Each scene shows the same named points in several views. A view is turned or mirrored, shifted and resized as a whole, has a little noise and may leave points out.
(in the rows, 128 means zero)

Scene 1
View 1
<197>: [127 124 108 174 169  39 123 140 125 134 146 103 118 123 133 110 119 120
 105 142 113 137 157 134 135]
<226>: [171  92 167 113 119 130 153 124 183  79 177 124 100 150 112  94 136 132
 133  78 124  98 113 102 153]
<93>: [158  85 159  94 133 152 119  90 154  29 175 136 144 171 132 134  73 158
 154  91 151  68  99  78 157]
<227>: [156 120 131 149 138  83 148 148 158 132 157 113  95 126 117  94 140 110
 112 115 103 142 142 122 139]
<73>: [122 103 125 164 136  66 140 132 152 127 163  97  99 158 116  94 157 111
 114 111 118 154 144 142 138]
<192>: [166 153 103 159 130 102 146 169 143 177 138 118  91 125 115 105 129  79
 117 151  73 214 158 116 123]
<79>: [157 113 136 127 128 127 138 126 153 101 161 123 116 153 121 116 113 118
 137 114 114 141 126 102 141]
<158>: [135  52 185 109 101 131 152  92 196  41 197 112 101 200 106  88 162 144
 141  44 153  81  99 119 162]
<171>: [115 112 108 157 121 104 127 118 137 124 157 102 113 193 121 122 133  98
 138 130 118 198 138 132 128]
<78>: [123 117 112 170 168  42 121 131 125 123 152 103 123 132 134 113 116 126
 108 136 121 129 152 135 137]
<36>: [139 121 119 167 176  37 125 142 129 124 150 109 119 106 134 105 112 133
  99 136 116 106 153 127 140]
<141>: [144  93 150 144 153  69 136 125 157  85 170 113 111 132 123  94 131 145
 112  95 131  76 129 121 152]
<113>: [120 125  98 167 140  81 123 132 125 139 147 103 117 164 128 122 120  99
 125 145 109 191 151 132 126]
<138>: [162 144 106 142 158 105 120 140 120 126 139 129 131 120 136 136  73 115
 129 157 102 154 143  96 132]
<11>: [127 130  99 158 132 100 125 131 126 140 146 109 118 169 127 128 114  96
 132 148 106 204 145 122 126]
View 2
<36>: [119 149 116 127 131 144 100 141 111 162 125 134 133 143 129 125 118 119
 115 128 116 130 126 161  96]
<138>: [123 161 114 159  97 155 111 164  99 179 133 152 120 130 117 121 105 118
 137 129 130 128 148 151 125]
<93>: [158 145 122 140 124 118 145 146 138 151 113 114 166 112 121  80  51  82
 119  96 139 146 187 132 151]
<11>: [121 168  96 147  80 144 125 160  85 147 137 142 131 112 124 131 128 141
 131 148 130 142 125 139 130]
<141>: [138 138 119 129 143 124 116 131 133 147 121 119 152 136 134 110 100 107
  90 119 116 137 134 150 116]
<79>: [141 150 109 157 104 130 131 152 117 152 132 133 142 115 126 111  99 117
 106 131 128 139 143 135 148]
<226>: [154 134 115 157 128 112 134 139 143 143 129 121 155 119 134 101  90 106
  74 123 122 140 141 132 157]
<227>: [131 144 110 156 117 133 113 145 118 153 136 138 133 130 133 126 124 128
  88 142 116 133 115 145 131]
<73>: [127 150 100 131 115 129 120 140 108 133 132 126 145 123 138 130 132 135
  96 147 117 143 108 143 119]
<171>: [127 165  92 138  84 133 135 153  89 129 133 130 145 106 130 127 125 141
 123 149 130 150 123 131 134]
<197>: [113 156 109 131 116 149 100 147 100 160 130 139 126 139 127 134 132 132
 121 138 116 132 117 160  96]
<78>: [117 155 110 121 120 144 106 144 103 153 125 132 136 137 128 128 123 126
 123 131 118 136 124 157  95]
<192>: [118 158 101 180  84 151 109 164  93 166 151 160 109 124 125 141 144 148
 104 162 120 127 106 144 141]
View 3
<141>: [ 95 137 146 122 107 145 124 151 143 117 125 113 117 129 142 126 128 174
  91 164 142 155 135 155 121]
<226>: [ 91 140 141 149 115 107 150 121 135 128 145 119 119 132 143 150 138 165
  93 159 119 139 146 179 106]
<78>: [115 124 127 108 117 183 115 169 126 127 102 119 143 118 124 110 141 165
 114 174 143 155  99 118 115]
<197>: [115 117 127 110 119 186 112 172 116 136 100 122 145 126 123 108 145 159
 115 169 146 154  95 107 114]
<158>: [ 80 175 173 146 120  98 162 100 161 112 148 107 118 112 155 150 108 186
  99 193 111 142 158 215  96]
<36>: [111 119 128 111 109 178 110 174 128 127 107 119 133 128 128 113 142 164
 103 161 148 157 109 118 123]
<73>: [101 139 159 128 135 164 131 142 114 148 103 126 148 128 132 115 131 160
 122 185 132 141 106 129  96]
<113>: [125 125 118 124 136 175 134 148 106 146 104 130 169 109 116 120 155 152
 137 187 121 139  80 114  89]
<93>: [113 140  92 134  94 107 153 130 175  78 167 102 120  87 134 162 150 182
  92 167 109 156 138 209 115]
<227>: [100 125 140 138 126 148 130 144 107 153 114 130 138 142 131 126 145 151
 108 159 133 138 116 127 107]
<138>: [132  99  76 130 112 160 130 162 114 129 129 128 151 114 110 136 180 146
 113 149 124 146  93 120 111]
<11>: [127 122 110 132 139 168 141 141 104 149 111 132 173 107 111 126 164 148
 139 185 114 135  78 119  85]
<171>: [120 138 128 133 143 161 148 129 111 144 109 129 172 102 118 126 150 155
 142 198 109 134  85 134  79]
<79>: [113 126 112 143 121 131 147 131 124 131 136 125 142 117 125 144 157 154
 111 165 115 139 114 155 101]
View 4
<11>: [133 140 155 132 124  65 154 126 138 114 167 105 108  96 120 145 146 148
 134 124 148  91 149  96 118]
<113>: [127 138 142 127 126  72 154 127 129 118 170 105  99 101 122 152 135 143
 137 125 138  91 146  92 125]
<171>: [141 125 156 133 114  75 143 123 148 117 173  93 102  97 129 154 155 147
 133 130 120  90 140 114 107]
<227>: [112 130 120  99 100  88  95 103 128 119 136 116 125 115 102 148 125 120
 144 122 118  90 140 117 123]
<138>: [136 148 155 111 139  59 145 110 108 122 137 106 130 115 101 116 127 128
 129  95 180 112 170 111 146]
<36>: [114 133 102  97 129  85 124 105  89 141 145 103 104 135 107 141 102 109
 142 109 124 108 154 110 158]
<73>: [116 123 115 111 102  92 113 111 130 124 158 105 103 114 118 164 131 128
 145 132  97  87 132 113 118]
<192>: [ 97 162 146 116 108  63 129 121 145  90 140 147 135  85  94 147 131 149
 146 131 175  72 147  70 117]
<197>: [110 137 105 106 129  82 139 116  96 133 155 109  96 124 111 149 105 118
 145 117 130 101 151  93 153]
<226>: [147 108 145  92  90  93  59  79 140 132 115  88 146 127  99 127 153 106
 129 102 101 109 145 183 106]
<141>: [132 110 109  88 110  98  86  87 103 147 130  86 119 142 107 136 120  97
 135 103  91 113 148 157 139]
<158>: [172  76 143  99  78 111  46  75 154 147 131  53 129 134 122 142 173 101
 123 110  44 112 132 220  87]

Which points are out of place in each view (at most two, in the order of its rows)? Write - if all are in place.
view 1 => <36>
view 2 => <197>
view 3 => -
view 4 => <227>

Scene 2
View 1
<40>: [ 68 128 112 151 121 137  77 184 113 102 119 157 114 143 142 134 107 124
 143 123 152 140 132 131 146]
<29>: [ 98 139 130 128 110 125 102 178 121 133 104 160  96 142 118 143 124 112
 174 160 128 143 126 129 150]
<5>: [ 65 120  98 143 164 160 101 164  92 104 124 143 110 147 158 176  91 139
 124  95 130 150 111 118 170]
<95>: [ 79 101  92 156 180 158 124 120  80 132 136 116 100 146 134 203  89 129
 133 116 106 143 107 126 173]
<105>: [ 76 112 103 155 150 145 103 145  95 129 130 133 106 145 132 172 103 121
 146 129 124 139 121 130 161]
<83>: [ 72 138 119 131 114 133  70 200 115 117 112 174 115 147 147 135 126 120
 155 136 152 147 138 124 159]
<117>: [ 77 115 112 167 116 129  88 154 112 121 125 136 107 141 117 142 107 114
 155 142 140 128 136 141 138]
<42>: [ 86  96  99 179 153 145 129 107  96 121 132 101  96 138 106 179  78 122
 141 128 111 124 109 143 142]
<41>: [ 95 144 133 128 102 127  99 186 130 109  98 162  96 137 120 126 112 120
 166 147 137 138 121 131 139]
<45>: [ 79 106 112 178 113 122  86 138 107 149 136 130 111 143 104 148 125 100
 171 168 135 124 149 148 139]
<145>: [ 78 115 105 155 143 143 105 145 100 123 125 133 104 143 127 167 101 122
 147 131 123 138 119 132 155]
<232>: [ 79 123 119 160 107 126  87 163 117 121 121 143 108 141 116 133 112 112
 159 148 144 129 137 141 136]
<228>: [ 85 132 108 118 168 162 130 166 101  86 103 144  88 141 151 177  75 148
 124  90 112 153  82 112 168]
<208>: [115 126 134 154 103 120 136 137 134 110 101 122  79 128  79 135  89 115
 174 160 113 119 107 148 116]
View 2
<40>: [139 124 126 151 153 118 144 168 107 101 122 144 104 101 115 124 126 100
 123  72  83 141  99  95 113]
<117>: [123 120 139 145 152 110 129 137  86 120 122 139 110 120 133 112 112 113
 102 106  93 133 100 116 128]
<29>: [123 153 157 156 156  86 141 119 119  91 124 129 118 100 124 132 142  97
 142 117 117 115 116 124 113]
<105>: [130 137 127 150 150 105 166 149 110 136 116 117  99 132 118 110 111 114
  86 114  85 165 126  85 109]
<45>: [116 120 159 149 169  83 127 111  69 131 117 144 115 131 150 106 102  98
  83 135  86 123  94 131 131]
<228>: [142 165  98 148 116 140 189 177 169 124 122  80  92 121  84 123 141 149
 122  90 115 188 164  50  93]
<5>: [145 142 106 152 141 127 183 178 134 133 115 108  90 124  97 113 120 123
  95  89  81 188 138  57  96]
<42>: [111 130 123 130 127 128 144 127  98 167 117  94 105 161 132  90  93 163
  63 145 106 168 138  98 132]
<145>: [127 140 131 145 146 109 157 141 111 136 118 113 103 132 121 109 113 122
  92 119  96 157 129  94 115]
<41>: [123 145 146 151 145 109 129 137 119  81 127 133 119  92 119 134 147 109
 156  94 120 112 107 123 120]
<232>: [122 124 145 146 153 106 126 135  90 109 124 143 115 111 133 118 118 106
 117 103  97 123  96 123 128]
<208>: [ 98 139 148 130 117 125 102 101 103 116 131 106 130 124 142 112 128 161
 133 140 153 104 119 150 148]
View 3
<145>: [126 132 140 100 165 125 115 104 136 120 140 137 115 130 153 124 113 131
 129 129 123 123 140 130 145]
<40>: [110 112 127 103 170 101 104 103 107 145 123 120 115 150 160 126 108 106
 125 111 136 123 118 144 130]
<42>: [138 140 157  88 167 168 112 104 152 117 145 144 121 121 143 132 124 151
 143 132 125 126 168 106 150]
<228>: [110 126 145  77 140 118 122 117 114 105 133 172 133 149 198 143  85 155
 101 101 114 118 135 122 174]
<208>: [164 134 135  70 134 159 114  80 121 142 102 139 106 110 122 157 159 129
 120 124 117 118 113 111 117]
<95>: [120 143 155 101 167 136 123 113 156  94 164 157 121 127 167 118  98 158
 130 133 119 123 166 120 172]
<45>: [139 133 131 115 177 129 109  88 143 138 138 108  94 113 114 113 142 106
 144 146 129 123 129 136 116]
<29>: [138 129 120 101 142  97 119  85 116 131 118 132  97 119 141 129 131 109
 108 129 115 111  92 143 123]
<105>: [122 133 142 106 166 120 117 105 138 117 147 138 113 131 155 118 108 133
 129 130 125 121 141 131 148]
<232>: [131 119 130 100 167 124 103  93 119 149 121 114 109 133 135 129 131 106
 134 124 133 125 121 134 117]
<117>: [129 123 133 102 171 127 106  96 124 143 128 117 108 131 137 127 128 111
 136 126 132 125 129 133 123]
<83>: [110 112 116 110 159  75 110  99  99 143 119 120 107 147 161 122 107  94
 111 113 129 117  94 159 127]
<41>: [135 120 119  90 140 103 113  88 101 144 106 130 105 132 146 140 129 108
 108 115 120 114  91 141 119]
View 4
<105>: [138 142 136 119 122 108 135 111 132 126 146 173 141 144 121 138 128  81
 130 118 126 155  65  67  79]
<95>: [125 134 146 136 136  61 143 106 160  79 157 193 143 159 153 133 107  79
 137 127 132 149  49  49  47]
<208>: [ 77 183 147  77 131 148  80 114 101 180 104 195 190  93  78 124 152  58
 113 145 209 118 104  36  85]
<145>: [127 145 138 115 116 123 134 112 127 137 142 172 145 140 112 137 135  77
 124 121 140 138  75  68  88]
<83>: [196 142 128 108  94 165 137 137  85 195 128 124 102 144  98 156 168  96
 125 109 133 156  91  85 148]
<5>: [168 115 143 150 106  96 170 124 142 112 162 155 107 180 142 153 133  88
 123 130 141 127  72  61  97]
<228>: [170 116 162 153 117  69 158 144 136 115 146 158 106 180 159 158 140  90
 119 160 200 109  84  13  99]
<117>: [118 156 129 102 107 159 127 107 114 162 137 171 153 125  83 133 144  71
 120 110 126 139  84  94  99]
<45>: [104 172 119  80 120 162 102  94 112 166 132 182 172 101  75 121 133  70
 135  95  98 173  66 102  79]
<41>: [157 161 137  90 109 161 105 137  81 202 111 147 134 121  89 148 169  83
 121 129 178 139 101  58 130]
<42>: [ 75 153 144 122 132  99 131  92 156  98 151 209 179 136 116 122 114  59
 121 132 148 122  68  59  45]
<40>: [162 136 131 118  91 162 148 125 107 169 144 142 119 149  93 150 157  82
 116 115 132 132  93  91 129]
<232>: [126 162 127  94 107 170 117 112 100 179 129 163 153 118  77 136 152  74
 120 111 134 143  87  91 109]
<29>: [158 166 132  82 122 145  93 132  86 195 108 153 137 112  99 142 160  91
 135 117 159 169  85  56 115]
View 5
<5>: [ 72  86  85  64  86 163 109 155 193 150 113 137 124  87 150 157 199 105
 152 129 152 125 136 137 185]
<41>: [118 142 102 127 133 150 110 170 149 133 156 105 130 116 186 141  91  93
 150 144 157  65 138 115 154]
<83>: [ 94 150  68 110 132 165 106 195 194 134 163 118 143 105 174 152 114  82
 162 135 185  79 163 109 142]
<42>: [103  88 144  59  90 143 127  97 107 161 143  99 130  92 149 179 158 103
 164 116 133 147  91 166 205]
<45>: [118 146 126  84 129 145 120 136 114 149 196  76 153  96 160 198  93  73
 198 112 174 135 118 140 166]
<145>: [ 98 107 114  76 105 149 115 142 147 150 146 104 131  94 159 175 147  93
 171 126 152 130 121 138 181]
<29>: [123 138 111 118 134 145 101 178 145 136 155  88 121 107 191 164  94  85
 172 147 155  91 136 105 152]
<40>: [ 89 140  82  96 120 166 119 164 177 142 166 126 155 105 160 151 128  90
 157 121 183  90 147 135 161]
<208>: [139 122 156 121 128 136 125 115  79 144 156  83 123 119 184 143  79 103
 141 139 123  76  94 143 181]
<117>: [104 139 110  89 121 153 125 139 138 148 179 103 154 103 157 169 112  87
 171 115 171 108 125 145 171]
<95>: [ 89  71 120  48  79 148 107 131 151 158 116 105 111  78 151 193 197 100
 176 128 133 169 110 142 200]
<105>: [ 96 106 109  72 102 150 112 146 154 150 144 103 130  89 157 180 156  93
 178 124 156 139 125 133 178]
View 6
<45>: [115 111 134 160 108  67 128 130 133  98  69 157 125  88 122 107 108 107
  91 122  91  71  74 139 147]
<228>: [181  92 105 119 206 146 134 155 209 137 222  77 108 198 112  92  52 128
 192 126 149 167  79  73 157]
<208>: [139  86 174 183  97  90 117 160 105 134 137 139  47  92  90 116 137 116
 227 113  94  84  69 131 142]
<95>: [170 109  41 111 152 102 147 143 184  95 154 132 154 160 115  85  34  93
 157 121 133 129  50  49 208]
<105>: [148 109  98 131 153  99 134 136 177 109 133 125 137 144 120  95  69 111
 120 125 118 117  72  98 164]
<42>: [161 102  93 145 109  95 141 162 140  96 123 163 124 120 124  98  46  95
 188 105 144 105  51  57 205]
<5>: [162 104 107 118 198 131 135 142 212 122 171 100 144 182 139  91  37 128
 116 126 154 152  84  83 159]
<145>: [148 108 109 135 148 102 133 140 172 111 134 124 127 138 120  98  75 113
 131 122 119 115  73 102 159]
<40>: [127 105 176 152 181 117 118 137 185 131 131 106 118 144 147 104  85 142
  82 124 136 125 107 145 111]
<41>: [127  94 187 161 164 107 113 137 162 148 147  94  74 130 104 111 141 141
 137 133  87 111 100 170  96]
<117>: [127 105 159 161 134  93 122 142 152 114 104 139 117 110 133 106  93 126
 107 119 121  99  87 131 136]
<232>: [121 104 171 163 137  92 120 139 151 122 105 131 106 108 126 108 110 131
 105 123 108  95  91 151 120]
<83>: [120 104 178 142 202 116 113 121 200 143 142  78 112 152 129 105 118 153
  62 141 101 127 114 175  84]
<29>: [126 100 148 144 156  92 119 128 164 140 139  97  91 128  92 107 148 128
 126 139  61 100  86 167 108]

Which points are out of place in each view (at most two, in the order of its rows)? Write - if all are in place.
view 1 => <83>
view 2 => <105>, <228>
view 3 => <232>
view 4 => <145>
view 5 => <5>
view 6 => -

Scene 3
View 1
<21>: [156 169 170 119 226 151 135 165 100 129 161 164 127  99  93 197 116 134
  99  93 123 151 145 129 113]
<125>: [167 150 140 108 149 149 102 158 138 137 173 141 123  82 123 133 115 124
 111 116 131 124 137 132 112]
<128>: [166 165 137 102 158 134 122 138 141 129 153 135 132 109 111 140  91 152
 120 106 123 147 115 148 102]
<191>: [130 162 161 112 189 134 140 156 133 140 146 143 145 119  78 179 138 129
 107  98 110 150 112 138 128]
<196>: [170 170 144 101 171 140 128 145 126 129 159 144 126  98 113 152  90 143
 112 109 125 139 134 145  98]
<115>: [112 138 147 114 140 131 117 162 167 154 149 126 155 117  81 146 173 111
 115 107 108 141  90 130 149]
<234>: [144 146 165 127 203 158 109 177 119 137 169 160 132  94  97 179 148 117
 100  96 124 145 135 116 134]
<13>: [151 163 158 104 168 148 135 165 117 141 175 147 120  75 107 164 126 102
  99 125 125 108 157 136 107]
<200>: [134 147 129 111 144 118 111 132 181 137 127 120 164 153  84 133 127 167
 134  87 104 181  54 144 139]
<186>: [140 157 153 107 163 140 130 160 135 144 161 139 135  96  95 160 138 114
 107 114 118 128 128 136 121]
<127>: [160 182 131  72 106 117 159 127 147 141 157 113 125  88 115 121  82 121
 119 146 120  95 137 173  77]
<64>: [134 148 142 112 151 131 116 150 159 143 147 131 149 120  91 144 139 134
 119 101 112 152  93 137 133]
<6>: [149 160 173 122 220 158 127 177 100 135 169 165 126  88  94 195 135 116
  95  99 124 139 151 122 121]
<249>: [166 157 160 120 203 159 111 169 109 130 173 161 122  85 110 173 118 128
 101 100 131 140 149 123 116]
<7>: [151 162 170 113 200 158 132 176 101 138 178 160 118  73 103 184 132 103
  93 115 128 118 166 127 112]
<27>: [145 173 157 105 191 130 148 146 126 133 146 143 139 117  87 176 111 142
 111 100 114 151 119 147 111]
View 2
<249>: [111 130 119 130 203 151 117 117 165 188 146  96 138 185  74  83  45 135
 129  92 105  92 139 145 164]
<21>: [113 135 133 105 202 156 116  93 141 195 164 110 138 191  73  95  22 140
 131  56  79 112 146 109 178]
<115>: [132 127 141 119 207 182 142 189 109 191 220 143 140 193 146 148 146  50
 130 159 149 123  83  92 110]
<186>: [126 129 125 120 198 175 128 140 140 175 169 125 135 176 134 131  94 119
 117 124 126 123 111 130 133]
<234>: [118 119 122 132 222 160 137 132 134 206 182 115 152 194  72  96  52  99
 146 101  97  95 128 130 149]
<6>: [118 121 117 124 218 164 135  99 131 201 167 121 151 185  71  97  20 136
 140  75  70 106 140 135 157]
<127>: [127 152 126  99 138 186  89 134 189 106 102 108  98 143 223 160 140 194
  55 145 187 162 102 155 128]
<13>: [126 122 102 134 198 178 130 116 155 166 134 120 139 160 130 122  63 163
 113 121 110 119 123 174 128]
<7>: [124 117 100 137 215 173 138  99 144 186 143 121 150 167  95 104  26 160
 131  96  79 107 136 172 140]
<125>: [115 133 116 135 182 160 107 151 186 159 131  92 126 173 125 105 103 134
 104 140 159 102 121 163 142]
<200>: [111 166 192  69 164 152  89 199 138 175 225 106 107 221 143 133 184  29
 103 127 201 131  92  14 165]
<27>: [117 149 153  80 178 163 104 113 136 174 176 118 119 190 124 125  77 130
 106  75 117 139 125  77 171]
<64>: [121 144 153 100 187 166 114 173 138 179 199 118 125 198 136 130 138  72
 114 133 161 122  99  81 142]
<128>: [108 157 150  95 159 150  82 144 183 152 146  87 108 187 135 108 118 128
  90 109 172 121 124 103 171]
View 3
<125>: [141 132 103 100 126 148 118 164 113 134 123 134 119 131 130 125 156 110
 146  95  99 141  98  92 118]
<115>: [131 158  82 126 141 139  98 156  98  88 160 150 117 120  72 120 130 138
 154 156 107 129 103 110 108]
<128>: [147 116 128 112 134 143 113 133 130 122 110 125 124 125 134 137 149 113
 145 137 113 154 105  80 115]
<196>: [143 124 127 105 130 142 114 134 131 121 102 116 120 135 139 135 162 112
 135 113 111 150 112  83 109]
<127>: [134 154 154 123 131 151 115 128 142 151 119 129 158  86 137 112 156 127
 164  89 130 189  74  97  96]
<7>: [125 161  96  90 123 138 107 151 115 101 104 106 101 160 120 123 186 123
 112  64 101 122 133 102  98]
<21>: [133 137 105  97 129 131 104 131 124  83  89  96  93 170 124 141 180 121
 104 107 105 119 149  89 101]
<64>: [139 136  99 122 140 139 105 144 112  98 140 140 118 124  96 130 134 127
 150 160 109 139 106  95 113]
<191>: [131 149 105 118 138 131  98 128 119  77 119 116 109 144  97 133 156 135
 126 144 114 129 132  99  99]
<186>: [129 155 101 110 132 141 105 146 115 103 127 126 115 133 104 123 157 129
 136 110 110 136 113 103 101]
<234>: [133 143  79  95 128 135 104 156 105  87 117 118  91 165 106 132 167 121
 117 109  94 110 135  97 108]
<27>: [135 138 122 115 137 134 102 117 131  88 104 110 113 140 116 137 160 128
 125 139 118 140 130  89  98]
<13>: [126 162 106  99 124 143 110 150 118 116 113 116 116 138 120 117 176 126
 130  68 107 139 114 105  98]
<200>: [152 109 110 137 150 136 103 131 118  92 145 149 122 114  94 144 110 124
 162 220 115 146 102  83 122]
<249>: [137 132  96  90 124 139 111 153 116 105 101 112  96 163 129 134 174 111
 117  93  95 120 131  88 111]
View 4
<21>: [148 139 126 153 152 138 155 136  96 142 152 109 157 139 116 142 100 132
 122 115  89 146 103 111 154]
<7>: [150 134 116 167 159 115 147 128  86 124 149 118 145 144  89 134 123 132
 123 116 106 140 117 113 153]
<186>: [131 129 100 143 151 121 146 117 104 139 130 128 141 141 114 130 123 147
 115 108 124 124 120 114 134]
<125>: [125 136  85 152 144 112 151 130 102 149 131 135 143 143 105 144 120 150
 124  98 135  97 131 131 145]
<191>: [131 128 111 126 149 141 149 112 112 147 129 119 149 136 138 127 110 145
 111 115 107 143 103 104 126]
<128>: [113 136  91 138 139 141 147 139 125 162 132 135 147 137 136 150 110 157
 126  91 116 104 127 131 142]
<6>: [154 136 123 156 155 124 156 126  85 133 150 109 154 141 103 135 106 129
 118 122 100 147 103 108 151]
<200>: [ 99 128  82  90 127 152 158 105 135 185 103 132 153 133 179 134  92 165
 104 101 136 103 102 117 108]
<13>: [137 131 104 163 157 115 140 127 100 127 141 129 135 143  95 134 135 143
 123 106 117 127 131 118 145]
<115>: [122 120  86 110 146 118 152  86 106 150 104 130 141 141 138 114 118 153
  97 117 148 121 105 102 105]
<127>: [ 99 124  83 154 152 137 116 139 151 139 127 158 117 140 126 142 159 172
 135  77 121 105 162 132 132]
<196>: [122 137  99 151 144 138 147 144 119 153 141 131 146 137 123 151 114 151
 129  94 108 113 128 128 150]
<64>: [117 127  89 116 141 132 153 107 116 160 115 130 146 138 144 129 109 155
 107 107 134 113 109 113 119]
<249>: [145 140 111 158 148 121 159 135  88 144 147 116 155 141 102 145 103 135
 124 111 109 124 111 120 156]
<27>: [126 132 113 136 148 151 145 129 123 150 138 122 148 136 140 138 110 148
 120 106  97 138 112 113 136]
View 5
<115>: [122 128 152 139 115  82 117 135 138 137 135 120 127  96 170 150 192 112
 121 198 181 168 106 108 119]
<200>: [108 146 126 174 105  99 126 143 134 162 113  99 136 126 182 132 214 111
  74 142 166 126  95 143 111]
<186>: [135 108 142 123 127  98 117 113 142 119 133 128  94  92 176 121 159 134
 142 165 161 175 146 119 125]
<64>: [120 127 137 144 117  95 117 130 140 138 126 116 118 106 176 129 184 121
 113 161 168 153 119 127 118]
<21>: [141 131 152 132 112 134 125  79 147 107 115 131  60 111 176 107 132 176
 163 150 179 159 184 149 111]
<6>: [140 128 161 119 116 123 118  84 149 100 121 140  65 102 169 115 124 174
 176 172 187 169 183 136 112]
<125>: [118  97 124 108 145  85  91 129 145 110 133 135 109  96 174 102 129 125
 142 134 147 158 149 128 126]
<7>: [143 104 153 105 130 110 111  89 148  94 132 144  66  88 171 110 118 162
 180 166 169 182 184 124 122]
<13>: [141  90 140 105 139  98 108 103 146 103 139 138  77  81 177 108 133 142
 163 156 150 188 169 116 131]
<27>: [141 121 137 149 112 127 134  94 140 131 118 116  76 108 186 113 173 152
 129 141 158 163 157 142 119]
<196>: [130 101 119 128 134 112 112 109 145 119 123 123  85 106 185  92 145 141
 132 113 139 155 162 144 125]
<127>: [146  49  97 118 157  87 117 123 138 132 148 116  91  74 199  92 178 102
 113 102  86 192 143 113 152]
<191>: [140 130 150 147 107 118 134  99 140 129 123 119  85 105 178 129 178 149
 135 170 175 166 147 132 115]
<234>: [126 136 160 120 116 108 109 102 147 105 122 138  89 105 165 123 130 158
 164 179 194 159 161 132 109]

Which points are out of place in each view (at most two, in the order of its rows)? Write - if all are in place.
view 1 => -
view 2 => <125>
view 3 => -
view 4 => <186>, <127>
view 5 => -
